Each row is a point on a tangle of strands that fork and nearly touch. The rows are in no order.
Points whose rows are less than 120 apart are linked; no others are. Some points are linked to none.
(1118): [ -2   3   1 -41 -36 -25 -10  18  26 -16  33  63 -27 -26   2   0   0  55
 -33  43  33   9 -15  26  10 -24   0  -9   6  -1  39  45 -43  -7  35  15
  33]
(421): [  5 -19  14   7 -11   2 -12  13   5 -34  36  -6   3  40 -12  12   8   8
 -18 -17 -73 -68   8  43   4 -45 -29 -25 -16  12 -33   5 -43  19 -50  18
  -3]
(455): [-20 -11 -15  13  -8   6 -12  21 -10 -12 -16 -13  46  45  -1  -4  18  -3
 -31 -33 -52  -5 -19  12 -15 -46 -14  12   1 -22 -41 -37  -8  -2 -25  18
  14]
(1169): [ 26  42  -2   8   3   8   4  -5 -29  25  16  -7  61  28 -21 -15  14 -21
 -36 -24 -37  32  22  -5 -17 -25 -52  29   9 -50 -42 -36 -40 -25  -1  22
 -29]
(545): [ 47  23   1 -28  28 -28  10  39 -11 -13  -3  -9 -21  -4   3  12   5 -21
 -10 -14  28  20  37   2  25  21 -13 -10  28  45  48  26 -78 -47  16 -26
 -23]
(370): [ 13 -19  24  15  -3   1  52 -42  -2  16 -28 -44  47 -16 -12  31   7 -30
  11 -24  -5  31   4 -34  13  46 -32 -23  12  -2 -44 -50  11  11  20 -10
   4]
(1325): [-27   4  16  40 -18 -15 -17 -13   0   9  41  26 -35 -12 -27 -32 -24  23
 -20  15  58 -15   1 -10   9  33  17  34   2 -19  30  30 -46  12  36  -6
 -26]
(1121): [  1 -15  29 -29  -3  -2  31 -48  32  -7  15  -3  28 -41 -16  13   0   5
  30  12  -6 -19   6  -3  -7  15 -19 -37 -12  25 -14 -19   0  24 -16  -2
  10]
(1210): [ -5  10 -14  -4  40 -12 -10  23 -26 -46 -30 -10   0  52  20 -36   7 -12
  37 -28 -35 -41  21  15 -26 -14  28  18  15  51  13  16   3 -21 -43  -9
  -1]
(1109): [-21  -8  15  10   0 -16  28 -28  17 -15 -10 -21  35  10  -9  -6  -4  10
  24 -21 -54 -49  15  12 -22 -11  -6 -45   6  50 -53 -23 -11  48 -29  22
   1]
(801): [-18 -18 -26 -19  61  -6  -7  19   3  -7  -1 -25 -31  19  24  16  16 -15
  39  11  11 -32 -12  12 -14  29  34 -24 -17  13  57  -2   3 -12 -55 -38
 -18]
(1302): [ 19 -15 -12  -6 -17 -21 -40  48  -9 -46 -39   8 -37  25  33   4  14  14
 -25 -29 -20   2  -8  38  36 -29  10  -4  29  53  15  32 -13 -24   3  11
  17]
(812): [ -9  -5 -29 -55   6  13  20   3   9 -22   3   8  21  23   8  18  18 -18
  25  34  19   1 -32 -18 -17   5  43  33 -43 -45  35   2  33 -48 -24 -26
  70]
(935): [  1 -14 -13 -11   7 -44 -22  39   2 -43 -50   6 -35   6  37   5  17  17
  18 -35  13  -7  -7  36  19  -3  33 -29  34  84  32  28 -17  -2  -7  -3
  15]
(1120): [ 18  22 -18 -20  17  10   5  19 -16   9  -4 -14  63  57  -2  -7  35 -18
 -24 -31 -61  16  10  10 -15 -52 -34  17   8 -36 -43 -39 -16 -24 -31  16
  -7]
(581): [ 31 -20  19 -35  25  -2  57 -17  11 -15 -28 -21  11 -23   2  37   9 -31
  31  -5   7  25  15 -29  22  39 -21 -46  17  31   1  -6 -10 -23  -2 -36
  19]
(1248): [ 35   6  33 -22 -10  15  -1 -27  13  11  39 -13  30 -43 -27  -5  -6 -12
  20  -8 -13 -14  23  22  -8  13 -29  -8 -33  15   7 -21  -1   1 -24  25
 -31]
(161): [ 46   7  -4 -56  23  -3  14  26   2 -18   9  -5  -9   5   8  17  10 -23
   9  -2   9  10  19   8  15   7 -10  -6  -4  18  42  14 -33 -56 -17 -26
   2]
(342): [-25  13 -35  27  40  19  19   2 -27  26 -34 -37   9  44  19  -7 -10 -36
  42  -1  10   5  -4 -45 -36  27  50  37   0 -39 -16 -15  77   5  -8 -26
   9]
(495): [ 14 -11  -9 -19  33   9  28  18   6 -17  30   6 -35  47   6  29   9  -7
   7  30 -26 -25  -4  16  -3  -5   0 -26 -20 -36   8  21 -11 -37 -46 -29
  13]
(67): [-40  15 -35  53  12   4  21  -5 -16  23 -15 -34  25  61  -9  -5 -13 -24
   9 -29 -35 -38  -9 -10 -46  17  37  15 -33 -23 -48 -37  16  14 -16  18
   1]
(277): [ 22  18  -1   6 -22  -7 -34  24 -12  18  22  -2 -36 -31  -8 -12 -26 -10
  -4 -10  58   2  15  19  19  42  21  28 -31   8  57  25 -24 -25  28  16
 -34]
(1318): [ 16  20 -36 -33  18 -16 -19  45  -1  18 -19 -29  26  -7  12  25  28 -32
 -39 -23  47  59  -6 -20  26  10 -21   6  24  14  41 -34 -64 -34  26 -36
 -22]
(593): [ 23 -20  12 -36   8 -10  27  -3  21  -2 -31   7 -16 -48  20  45  22   2
   5  18  24  46  -5 -19  40   8 -18 -52  47  21  15   2  -3  -3  17 -30
  12]
(865): [-20  13   0  -1   0 -16  12 -19  24  34  -5  20   8 -25  -7  -4 -15  29
  11   8  -1  -7  19   8 -17 -25  17 -45  -1  17 -32   0   5  57   8  38
 -11]
(543): [  6  14 -18  28  23  -7 -35  52 -25  17 -17 -25 -40  -2  17  11   1 -22
 -34 -14  55  35  10 -18  40  26  -4  27  48   1  56   4 -41 -13  26 -47
 -57]
(481): [  7 -20  -8  18  30   5  -2  36 -23 -17   1 -20 -51  26  20  16   2 -31
   5  23  21  -4 -14 -14  20  35  12  19  -3 -36  34   3  25 -54 -26 -48
  -6]
(315): [ -4  -3  -9  16 -38  18 -64   7  -8  44   5  -2  14 -48  -7   2   0  19
 -45 -15   8  29 -26  22  28 -30 -32   2   0 -17  -4 -30  21  34  12  50
 -41]
(348): [  0  -8  -8 -16  15  12   9  15 -10 -45  -7  13 -20  39  21 -12   2  -8
  20  44   5  -8 -25 -22 -10   3  32  50  -3 -40  21  27  60 -58 -23 -42
  60]
(978): [ 12  -8  25  32 -19   2 -63   5  -9  -4  27  27 -54 -35  -5 -28 -17  45
 -34   9  21  -8  -6  28  46  13 -24  21  30  14  56  42  -8  15  23   3
 -43]
(692): [ 20  29 -10 -49 -10 -21 -13  23  15   9   1  -5  46 -17  -6  13  19  -1
 -18 -36  -5  10  15  23   4 -31 -14 -26  -5  36  -4 -22 -58  10 -13  31
 -15]
(507): [ 23  46  10   0  10  23 -24  -3 -19  43  26  15  42 -13 -20 -31   8  -4
 -28  -4 -15  37  28   2 -22 -30 -47  26  12 -41 -13 -27 -12  -1  -1  22
 -57]
(909): [ 44   6  28  -8  -9   9 -26   1  -1   8  33  30 -41 -55  -4   1 -12  31
 -31  33  19  30   5   8  44   2 -45  -1  27  -9  44  32 -15  -8  28  -9
 -31]
(831): [ 14  13  35 -25 -31 -12 -23 -13  12 -49   7  35  16 -25  -9 -38   0  27
 -10   1   6  -3  14  12  -4 -16 -10  23  22  46  21  16 -42 -13  22   6
  20]
(471): [ -3  18  -5  27   2 -19  66 -32   1  49   4  16 -50  11 -11   0 -42  14
  36  27  20  20  26 -43 -17  26  23 -22 -26  -8 -47  42  35  31  69  -6
  20]
(214): [-14  19 -15  79  -9   9 -24  23 -34  50  -3   8 -41  13 -11 -12 -28  -5
 -21 -11  29  12   3  -8   8  12  32  33  -1 -53 -11  14  16  15  33  31
 -43]
(622): [ 23   1  12 -13   4  -5  17   4 -16 -62 -28 -23   9  39  12 -11   2 -24
  30 -31 -35 -35  23  -4  -9   2   3  19  10  55   1  20   0 -37 -12 -14
  35]
(340): [ 14  23 -40 -50  22  12  13  39  -4  -8  24   2  14  46   4  15  11 -31
   2  22  15   3 -15 -11  -7  -5  27  36 -48 -61  33  -2  -7 -73 -35 -24
  33]
(31): [-63   8  -6  50 -10 -12  -1 -20   1  23  -9  39  -1  10  -5 -35 -15  36
 -17  11  18   1  -2 -14 -35 -23  24  11  20 -18 -33  15  -2  58  40  17
   7]
(1287): [-28 -46  18  78 -10 -15  23 -24   0 -10   1  -3 -41   8 -19   4 -15  17
 -16   3  16 -25 -15 -16  40  52   1 -13  17  -3  -8  10 -19  18  25 -20
  -1]
(9): [-36  13   6  36 -19 -18  21 -36  12  27   0  30  15  -9 -21 -21 -21  42
  -9   5   4   0  16 -15 -16 -17   0 -25  12   6 -60  13 -22  68  44  36
   5]
(434): [ 36 -24  27 -14 -19  -6  -1  25  -5 -58  -8   7 -38  31  12   9   5  16
 -11 -11 -53 -24  14  29  30 -35 -19 -12  26  27 -13  49 -24 -23  -6   0
  27]
(381): [-24 -35   5   8 -28  -5 -21  -4   5 -14 -20 -24  41  -7  -2   6  26  10
 -25 -33 -36 -10 -26  21   8 -25 -18 -12   8  22 -28 -56  -2  25 -29  25
   4]
(72): [-31   1  14  87   2  21 -44  -4 -31  26  23  11 -46  -3 -10 -43 -25   6
 -12  -9  26 -16   5  -1  -3  14  11  56  20 -35  16  15  23  36  13  -2
 -59]
(372): [ 57   4   4 -12 -31  13 -48  18  -8  14  30 -32  14 -41  -6  14   2  -8
 -42 -24   0  24  -6  33  51   1 -64  10 -23  21  27 -23 -15 -21   5  17
 -43]
(876): [ -6  -5  -4 -31  12  18  11 -23  20  -4  19  -4   6   1   0   3  -9   6
  54  10 -38 -50  -4  30 -30 -11  20 -26 -50  10  -4   4  45  21 -52  24
  10]
(948): [  8 -10 -17 -48  25   1   8  16  12 -14  17  -4  -8   3  10  25  18 -14
  17  23   2 -13  -8  16   0   1   4 -24 -29  -1  39   1 -11 -26 -42 -21
   9]
(379): [ 14   4  -2 -40 -22  27 -44  12  -2 -16   0  15  35  -5   9 -25  13   5
 -18  -2 -22   9 -16  22 -13 -42  -8  45 -22 -16  20 -13  28 -33 -18  26
  15]
(941): [ 15  28   8 -14  13  23 -20  -6   2  30  45  38  23 -20 -16 -15  11   9
 -33  37  -2  37  11 -12 -13 -34 -48  16  11 -50   8 -11 -22  -7   2 -13
 -30]
(893): [-42   5  -8  45  53 -34  17  14  -5  14  -8   7 -46  32   2  -6  -4  11
  -7  15  15 -17  21 -11  -2  18  22 -30  42  -5  10  19 -45  26   2 -29
 -29]
(29): [-16  -8 -13 -13   9   2 -48  36  -7 -24  -8  10 -21   4  26 -15  21   2
 -17  10  21  10 -23   4   0 -10  11  47   9  -4  58  -2  10 -30  -8 -31
   0]
(291): [ -5  -7  -7  31  14   2  62 -19   5   1  11  -8 -35  38  -1  26 -26 -11
  33  15 -25 -34   4 -15 -16  30  26 -29 -34 -20 -42  23  30   1  -2 -14
  30]
(173): [-43  -5  -8  51  18 -19 -20  25 -14 -10  -9   8 -10  28   1 -28   3  14
 -34  -1  -1 -17  -4  -6 -10 -10  12  13  28  -8   1  -2 -29   8  -4 -11
 -11]
(419): [ 11  15  36  35 -35   9  17 -53  -9  15   7   8  22 -35 -32 -26 -28   3
   3  -6   8  23  19 -31  -7  20 -26  22   6  -3 -35   4   9  10  56  15
  -2]
(701): [-29 -15  -8 -69 -13  -3  -6 -32  46 -21   0   6  64 -35   0   0  22  16
  40   6   5 -20 -32  14 -31 -21  18   1 -30  31  20 -39  26  25 -37  14
  46]
(973): [ 23  -1 -10  12  38  29 -11  29 -15  -4  45   7 -30  48   3   2  10 -10
 -15  19 -56 -20  -7  24  -4 -29 -22   7 -14 -54  -2  10  13 -37 -57 -24
 -14]
(1021): [ -1  -6  15  -8 -26 -15 -26  15   3 -43  10  40 -16  -5   0 -19   4  45
 -45  20   7   6 -12  13  23 -21 -16  13  23   8  27  27 -42 -21  23  -9
  21]
(1012): [-32  -7  46  57 -14  -7   3 -61   4   4  32  27 -21 -22 -33 -50 -34  29
   0  15  48 -10  17 -30  -4  33 -10  38  26   1   6  35 -20  44  51 -16
 -26]
(772): [ 56  35  24 -49 -29  -8 -14   2   2 -33  -3  16  21 -22  -6 -21   1   1
  -4 -30 -11   7  34  19   2 -26 -14  20   5  56  14  21 -40 -32  24  33
  13]
(541): [-19 -37   6  32  -4   3 -30  -4   8 -10  23 -19 -21 -18  -7   4  -3   8
  -5   0  -8 -43 -23  35  15  26  -6 -15 -34  21  26 -22  -6  14 -32   3
 -32]
(623): [-55 -23 -30  12 -17  -8  45 -39  24  33 -32  -6  22   5   3  17  -5   6
  11  14  28  20 -37 -48 -27  15  36 -10 -26  -6 -51 -24  32  36  50  -1
  54]
(867): [ 27  19  -5 -72 -33 -10   9   8  19   7   1  33  -3 -41   2  12  -7   2
   7  18  56  29   0   9   2   4  29  -7 -31  11  34  37 -16 -32  38  22
  36]
(1123): [-32  -5 -28 -44  33  15 -19  -8  27  46   9   1  28 -30  11  32  45  16
  -3  38 -16   9 -24   8 -16 -56 -12 -39   1 -25  -2 -53  46  53 -55  20
 -25]
(862): [ 19 -23   6 -14 -19  -1 -37  29   3 -26  12 -15 -17  16   6  16   8  11
  -7 -31 -48 -49   2  58  22 -45  -6 -38 -18  41 -12  13 -15  16 -46  33
 -10]
(841): [ 50   4   1 -54 -61   6 -32  11  13  14  10 -20  47 -46   0  32  19  -3
 -40 -27   4  43 -14  21  45 -23 -50 -12 -22  10  -2 -43 -17 -16  14  38
   1]
(836): [-32   2 -32  -7  19  -5   1   6  12  52 -18   9 -19 -16  12  19   3   6
  10  12  30  16  -2   3 -23 -11  40 -29  -7 -10   6  -2  13  39   4  26
 -22]
(786): [-31   8 -10   4  36  -8   7   2  -2   7 -22 -17  15  11   3 -19   1 -29
  27  -8  33  -6  10 -27 -40  32  23  25   7   5  25 -19  -8   3  -9 -34
 -16]
(1352): [-29 -21   0  45  -6   5  25 -22   0  21 -10   1  13   3 -12  13   0 -10
 -23  13  21  28 -13 -38   5  17  -3   2  10 -46 -33 -23 -10  12  32 -16
   4]
(194): [ -7   8  35  23 -61  28 -48 -32  -9 -17  -8  26  13 -37  -3 -63 -25  17
  -4  -7   8  10  -8  -4 -20  -7   4  66  -2  10  -4  14  59   2  49  32
  14]
(565): [-15 -25  20  54   8 -14  40 -18  -6 -22   8  -9 -45  27 -10   1 -20  -1
  21   7 -12 -41   7 -11   4  48   9 -14  -2   7 -15  23   2   1   0 -26
  11]
(1359): [ 15 -17  29 -23 -34  -3  31 -35  21   2 -12 -20  51 -34 -15  27   9 -10
   3 -18  -4  19  -1 -11  17  15 -35 -40   5  14 -41 -44  -8  15   7  13
  17]
(483): [ 14  14  -3  -8  21 -36   6  24  -5 -15 -68   0 -13  -7  29   9   5  -2
  36 -46   0  10  13   8  10   1  23 -43  55  87   4  25  -4   8  12   4
   4]
(427): [-66   1 -15  53   0  -6  -6  -1  -5 -10 -13  30  12  45  -3 -46  -4  26
 -28  14 -11 -16 -14 -21 -42 -29  29  28  15 -35 -36  10   0  10  15   2
  32]
(814): [-11   3   3  48 -23 -21 -38  13 -10  16  24  13 -50 -18 -22 -21 -33  31
 -20  -9  37 -24   8  29  20  33  14   9  -9  12  36  43 -30  21  26  27
 -41]
(1195): [-27   3 -18 -59  26  -2 -14 -12  26   2  15 -10  67 -12  -1  -5  30  -9
  19  -7  -3 -19 -19  20 -45 -10   5   4 -33  10  35 -58 -11  15 -55  -1
  -6]
(911): [  8  -7   5  -9   3  -5  11   8   4  11 -25  -4   8 -26   5  26  16 -13
 -20   0  44  52  -1 -34  27  21 -16  -9  41   5  16 -16 -39 -13  34 -31
  -7]
(1006): [ 13  47   7   0  15   1  -8  13 -28 -21 -28   5 -23   6  21 -46 -25 -20
  28   1  28  11  32 -30 -25  12  35  58  35  15  29  36  31 -26  32 -20
  -1]
(652): [-22 -20  29  -6  23   5  -4 -23  19 -17   4  22  29 -11   2 -10  32  32
 -11  33 -51  -1  -2  -3  -3 -53 -45 -23  52  -5 -28 -34  19  38 -40 -16
   4]
(693): [ 18  27 -10 -54 -13 -13   6  24  18  12  10  52 -25 -15   7   9  -7  22
   1  30  20  12   9  27  -9 -27  23 -24 -10  -5  17  51  -7 -11  19  29
  25]
(1267): [ -1 -11  40  68  19  35 -22 -27 -29  18  11 -14 -32 -24  -7 -34 -24 -20
  20 -12   9  -3  19 -12  -3  40 -13  43  22 -17  16  -3  51  19   8 -21
 -64]
(221): [ 48  -7   7 -49 -64  14   1 -10   3  14  -1 -34  59 -17 -14  42  10 -28
 -13 -39 -21  21 -14  25  20  -3 -26 -11 -47 -12 -32 -38   4 -18  -2  52
  21]
(130): [  1 -18 -22 -56  14  -1  23  11   8 -55 -41  -4  23  45  31  18  16  -6
  42  -7 -35 -18 -13   6  -5 -27  42 -12   4  28   8  30  24 -20 -33 -17
  84]
(537): [-58  15 -35  42  39   9   4   2 -17  26 -23 -18  23  57   3 -26  -1 -24
  14   0   0  -7  -9 -31 -55   3  46  37   0 -45 -22 -28  35  17 -14 -14
  -2]
(203): [-35 -24   6 -35  43   4   7 -19  27   4  -9   4  22 -26  13  23  46  20
  12  38 -25   5 -12  -4  -7 -48 -19 -49  43  -1 -15 -42  40  49 -56 -15
   4]
(228): [ -4   0   6 -14   9  22  24 -47   4  31 -18 -17  46 -20  -5  -4  -1  -8
  43   2 -18  15   4 -20 -32   7  -6  -8  -4   3 -34 -28  75  36   0   7
   5]
(38): [ 22  23  15   0   9   0   5  16 -23 -49  -9  11 -31  31  14 -33 -16 -10
  20  27   9  -8  14 -22 -10  16  24  60  14  -6  23  38  31 -57  -1 -33
  30]
(726): [-33 -41  -3  -6   6   8  11 -39  29  -5   9 -25  -1 -16   6  12  -2   0
  49  14  -8 -46 -29  12 -18  28  28 -21 -53  26  16 -16  49  28 -41   6
  11]
(1024): [ 24  -9  25  -3  32  12  58 -27  -7   4 -19 -22  27 -10  -6  19   8 -38
  19   5  -8  33  18 -41   3  40 -31 -15  19 -15 -20 -28  11 -17   2 -39
  -2]
(1245): [-19 -21  -3  37 -53  16 -31  -4  -3  17  12  26   9 -18 -16  -8  -2  29
 -47   1 -11  11 -36  12  11 -30 -10  10 -21 -44 -34  -9  17  19  15  53
   5]
(750): [ 32 -17   1 -44  -3 -14  21  13   0 -71 -63  -8  -8  27  34  14  10 -15
  32 -23 -18   0  -4  -6  22  -3  20  -1  32  67  12  29  19 -43   8 -28
  67]
(180): [-28  24 -21  60   0 -26  48  -3 -13  31  -7   6 -49  41  -9  -5 -39   9
   8  16  31   4  14 -43 -16  29  45   0  -7 -24 -51  41   5  18  60  -9
  19]
(972): [-16  -1  51  25 -22  10   2 -67   8   2  44  38  18 -43 -30 -48 -18  25
  -3  25  18   3   8 -24 -14   5 -37  24  16 -17 -17   9  -9  27  35   1
 -14]
(1185): [ -8 -11 -16  30  28  16  13  23 -27  10 -43 -31 -22  24  21   9   2 -49
  15   5  30  23  -9 -41   6  40  36  30  16 -38   9 -10  50 -28  -2 -45
  -3]
(246): [ -6 -20  15 -29 -19  -3   5 -17  17 -31  -7 -30  60  22  -6  19  22  -3
   8 -37 -63 -39  -6  25  -8 -36 -18 -26  -6  31 -50 -39  -6  27 -48  28
  19]
(1146): [ -9  -4 -14  56 -32  12 -30  17 -19  29  14  38 -46  -2 -12   0 -21  28
 -48  10   9  14 -22  11  26 -13   3  10  -9 -61 -10  26  12  10  30  37
  -4]
(490): [ 41 -10 -29 -83 -14 -12 -23  43  30 -11  -9 -26  21  -9  30  58  39  -9
  -6 -35  -7  18 -17  37  49 -35 -19 -38 -10  58   9 -23 -26 -10 -35  -2
  14]
(1358): [ 16 -21   7   2 -22  30  21 -37   3  34 -10  -8  19 -39  -4  24  -1 -12
  16   3 -16  29 -13  -8   8   4 -15 -21 -25 -26 -40 -27  80  20   7  32
  16]
(672): [-21   3 -30 -32  45   1  47  -2   6 -39  -7 -11  20  67  11   6   3 -11
  44  12 -43 -44   2  -9 -35 -11  33  -8 -10  -7  -6  20   9 -15 -47 -33
  54]
(22): [ 17  21  -4 -19 -47  -5 -23  17   0 -10   5  14   4 -27 -11  -4  -6  -1
 -28  -3  56  24  -3  -6  10  16  13  33 -26   2  34  12 -39 -45  45  16
  17]
(563): [-24 -31  -1  46   3   2  21 -15   4  35  -3 -11 -15 -21 -16  33  -2   5
 -29   6  16   9 -12 -22  34  31 -11 -34  15 -21 -22 -21 -26  32  15  -7
 -26]
(42): [ -3 -17  44  22 -57  14 -43 -35   0 -21 -25  18   3 -64   4 -32 -13  25
 -12 -15  34  33 -18 -14  17   5  -3  43  31  22  14   3  36  15  62  18
   3]
(680): [ 26  35   0   4  28 -11  61 -10 -10  32   1  24 -62  13  -3   5 -35   1
  45  39  17  18  44 -22 -15  37  18 -27   0 -15 -22  69  34   0  45 -19
   7]
(608): [-27 -27  -6  28 -27   8  35 -27   6   8 -13  -4  17   5  -5  21  -9 -10
  -3  11  10  11 -29 -33  -4  24  11  -3 -27 -32 -41 -17  22  -4  30   4
  50]
(796): [ 20  -3   0  -8 -26   1 -65  16   8  21  10 -14  11 -69   9  13  11  19
 -45 -14  14  29 -16  26  54 -22 -57  -7  21  35  25 -29  -1  31   5  13
 -44]
(542): [ 17   9  22  12 -14   9  -3 -21 -10  19  20  -6  18 -32 -26 -16 -15 -24
   5 -12  20   5  12  -8  -3  34 -18  24 -19 -12   7 -15  -5 -10  16   7
 -29]
(1321): [  4 -26  30   9 -33  -5  47 -40  28   3  18 -17  25 -21 -29  48   2  10
 -18   5 -19  -4  -2  -8  34   7 -38 -60  -4  -8 -67 -37 -37  35  -4  15
  11]
(1228): [ -5   3 -17 -20  42  12  59 -27  21   7  11  -4  -1  35   6  20 -10   0
  56  27 -39 -31   0  -6 -30  -3  28 -38 -33 -13 -27  16  38  15 -33  -9
  35]
(521): [ 53 -10  18 -29 -31 -12 -18  29  -3 -43  22  -8 -24  16   7  12   0  -3
  -2 -24 -36 -34  18  50  30 -24 -17 -14 -15  43   7  36 -37 -22 -20  19
   4]
(682): [-37  23 -46  11  21  -1  17   8  12  41   1   7 -11  29   1   1 -18  -6
  18   5  10 -22  -2   8 -43   4  58 -10 -44 -26  -7   7   8  14  -8  26
  -3]
(582): [  9   3 -25   9  60   3 -14  41 -23  -2  23 -21 -64  34  22   5   3 -28
  22  21   9 -23   3  16   3  30  13  -1 -18 -22  50  18  12 -41 -55 -41
 -41]
(1070): [ 37  23  -5 -57 -32   7 -31  19  -1 -30  13  12  39  16  -3 -18  13  -6
 -23 -26 -20   3   4  28  -6 -42  -7  45 -19  13  16   0 -27 -50  -8  27
  22]
(1205): [ -4 -37  -5   5   8 -15 -31  22   1 -29   2 -28 -19   3  13  13  17  11
  -4 -24 -27 -35 -10  42  24  -6 -16 -31  -1  53  22 -13 -20   7 -44 -14
 -22]
(191): [ 21  -2  -4 -29 -34  30   9 -13   2  23  -7 -10  53 -11 -11  24   9 -14
   0 -10 -26  25 -17   8   2 -17 -10 -11 -39 -45 -41 -36  42   4 -11  48
  20]
(399): [ -2  25   2  21  29 -35  17  24 -15  -3  -2   3 -63  20   4  -9 -19  -4
  21  15  45 -13  30 -13  -5  46  31  -3  28   7  28  46 -33 -16  15 -25
 -22]
(981): [  5 -17  29  42  12  14   2  -4  -8 -31  38  11 -11  31 -17 -16   4  13
 -14   2 -80 -49  11  26   0 -32 -41 -11  12 -16 -40   1 -12   8 -44  -4
 -12]
(577): [ 31  31   7  10   5 -28  54  12 -19  -4 -16  11 -55  14   4   3 -31  -8
  25  18  31  15  42 -29   9  42  20 -12  16   9  -5  65  -4 -31  52 -17
  17]
(758): [ 27  20 -21   7  13 -26 -17  57 -23   5 -18 -28 -16   6  13  20   3 -24
 -41 -36  42  33  17 -12  46  25 -15  11  35  31  38   5 -75 -43  32 -29
 -33]
(970): [-27  15 -45  36  22  12   2  20  -8  37   4 -30  -4  42  -3  18 -14 -29
   3 -18 -15 -35 -13  14 -32  14  49   0 -60 -39 -16 -32   4  -9 -40  29
 -28]
(688): [ 27  37  36 -13  -3  28 -23 -23  -4  21  29  40  -5 -52 -12 -24  -5  11
 -25  31  28  53  23 -23   4 -11 -39  34  29 -34  29  12 -18  -9  43  -3
 -39]
(401): [  1 -32  29   7   5  17  10 -13   4 -33  15  10   9  12  -5  -6  18   9
 -15  16 -54 -16  -9   2   7 -29 -39  -7  17 -14 -27  -7   3  -1 -27 -23
  16]
(110): [ -7 -19   0  -4  -2   3 -20 -15  14  -8  19 -39   3 -15  -2   5  -6 -19
  36 -19  -1 -59 -19  46 -16  37  22 -15 -74  43  34 -29   4   8 -51  18
 -31]
(1332): [-14   7  12  45 -10 -19  38 -18   6   9  14  30   7   5 -36   4  -6  33
 -47   7   7  13  14 -26  29   2 -26 -27  36 -20 -40   9 -88  22  44   1
  -4]
(114): [ 18  -3 -19   2  36   9 -45  52 -19  25 -30 -23 -51 -24  51  22  15 -14
 -21 -10  31  53  -4   0  42  -6 -21  -5  62  22  57  -1   7   6  16 -45
 -59]
(544): [-32  12 -17   7   7   4  45 -50  11  53 -16 -23  25   9  -7  -4 -20  -3
  37   0  -4  11   4 -40 -43  18  24 -15 -32   4 -53 -24  43  57  35   7
  12]
(648): [-27  -2 -22 -60  36   0 -40   3  30   6  25   5  33 -21  13   2  42  18
   5  25 -22 -16 -15  33 -25 -54 -17 -16  -6  10  32 -37  12  33 -72  -1
 -21]
(558): [  2  12   9   2 -45  35 -36 -15 -11  -2   1  22  33 -17  -5 -45 -13   7
   0  -5 -19   6 -16  10 -34 -24   8  50 -31 -23 -16   2  70  -6   8  48
  22]
(76): [-11  43 -19  25  -3 -15  25  14 -29  12 -27  -3 -22  31   5 -33 -32 -11
  28   3  35   9  22 -47 -35  23  47  38   2  -3 -19  32  36  -4  50 -13
  17]

A fork is a point with three links, a tip a point with one. Leave the first point through the second and follow the links. Name the first fork or tip that comes.
(565) / (1287) | (1267)
(577) / (680) | (340)
(1359) / (1121) | (814)
(277) / (22) | (42)

Follow the links from the first point to the second, and from the first to the third. Name the last point that the two ways share.
(455) / (1012) / (194) | (814)
(114) / (972) / (865) | (758)
(110) / (608) / (1210) | (1228)
(1358) / (981) / (750) | (1228)
(291) / (935) / (401) | (862)
(648) / (544) / (434) | (862)
(688) / (1024) / (772) | (814)
(973) / (67) / (581) | (948)

Name the points in between on the shortest way along the links from the first point to the second, in order.
(421) / (1287) | (862) (1205) (541) (110) (726) (876) (1228) (291) (565)
(831) / (419) | (1021) (1118) (693) (867) (22) (277) (814) (1325) (1012) (972)
(419) / (1109) | (972) (1012) (1325) (814) (978) (909) (688) (941) (507) (1169) (1120) (455) (381) (246)
(970) / (581) | (67) (537) (342) (1185) (481) (582) (801) (948) (161) (545) (758) (1318) (911) (593)
(652) / (935) | (401) (981) (421) (862) (521) (434) (1302)
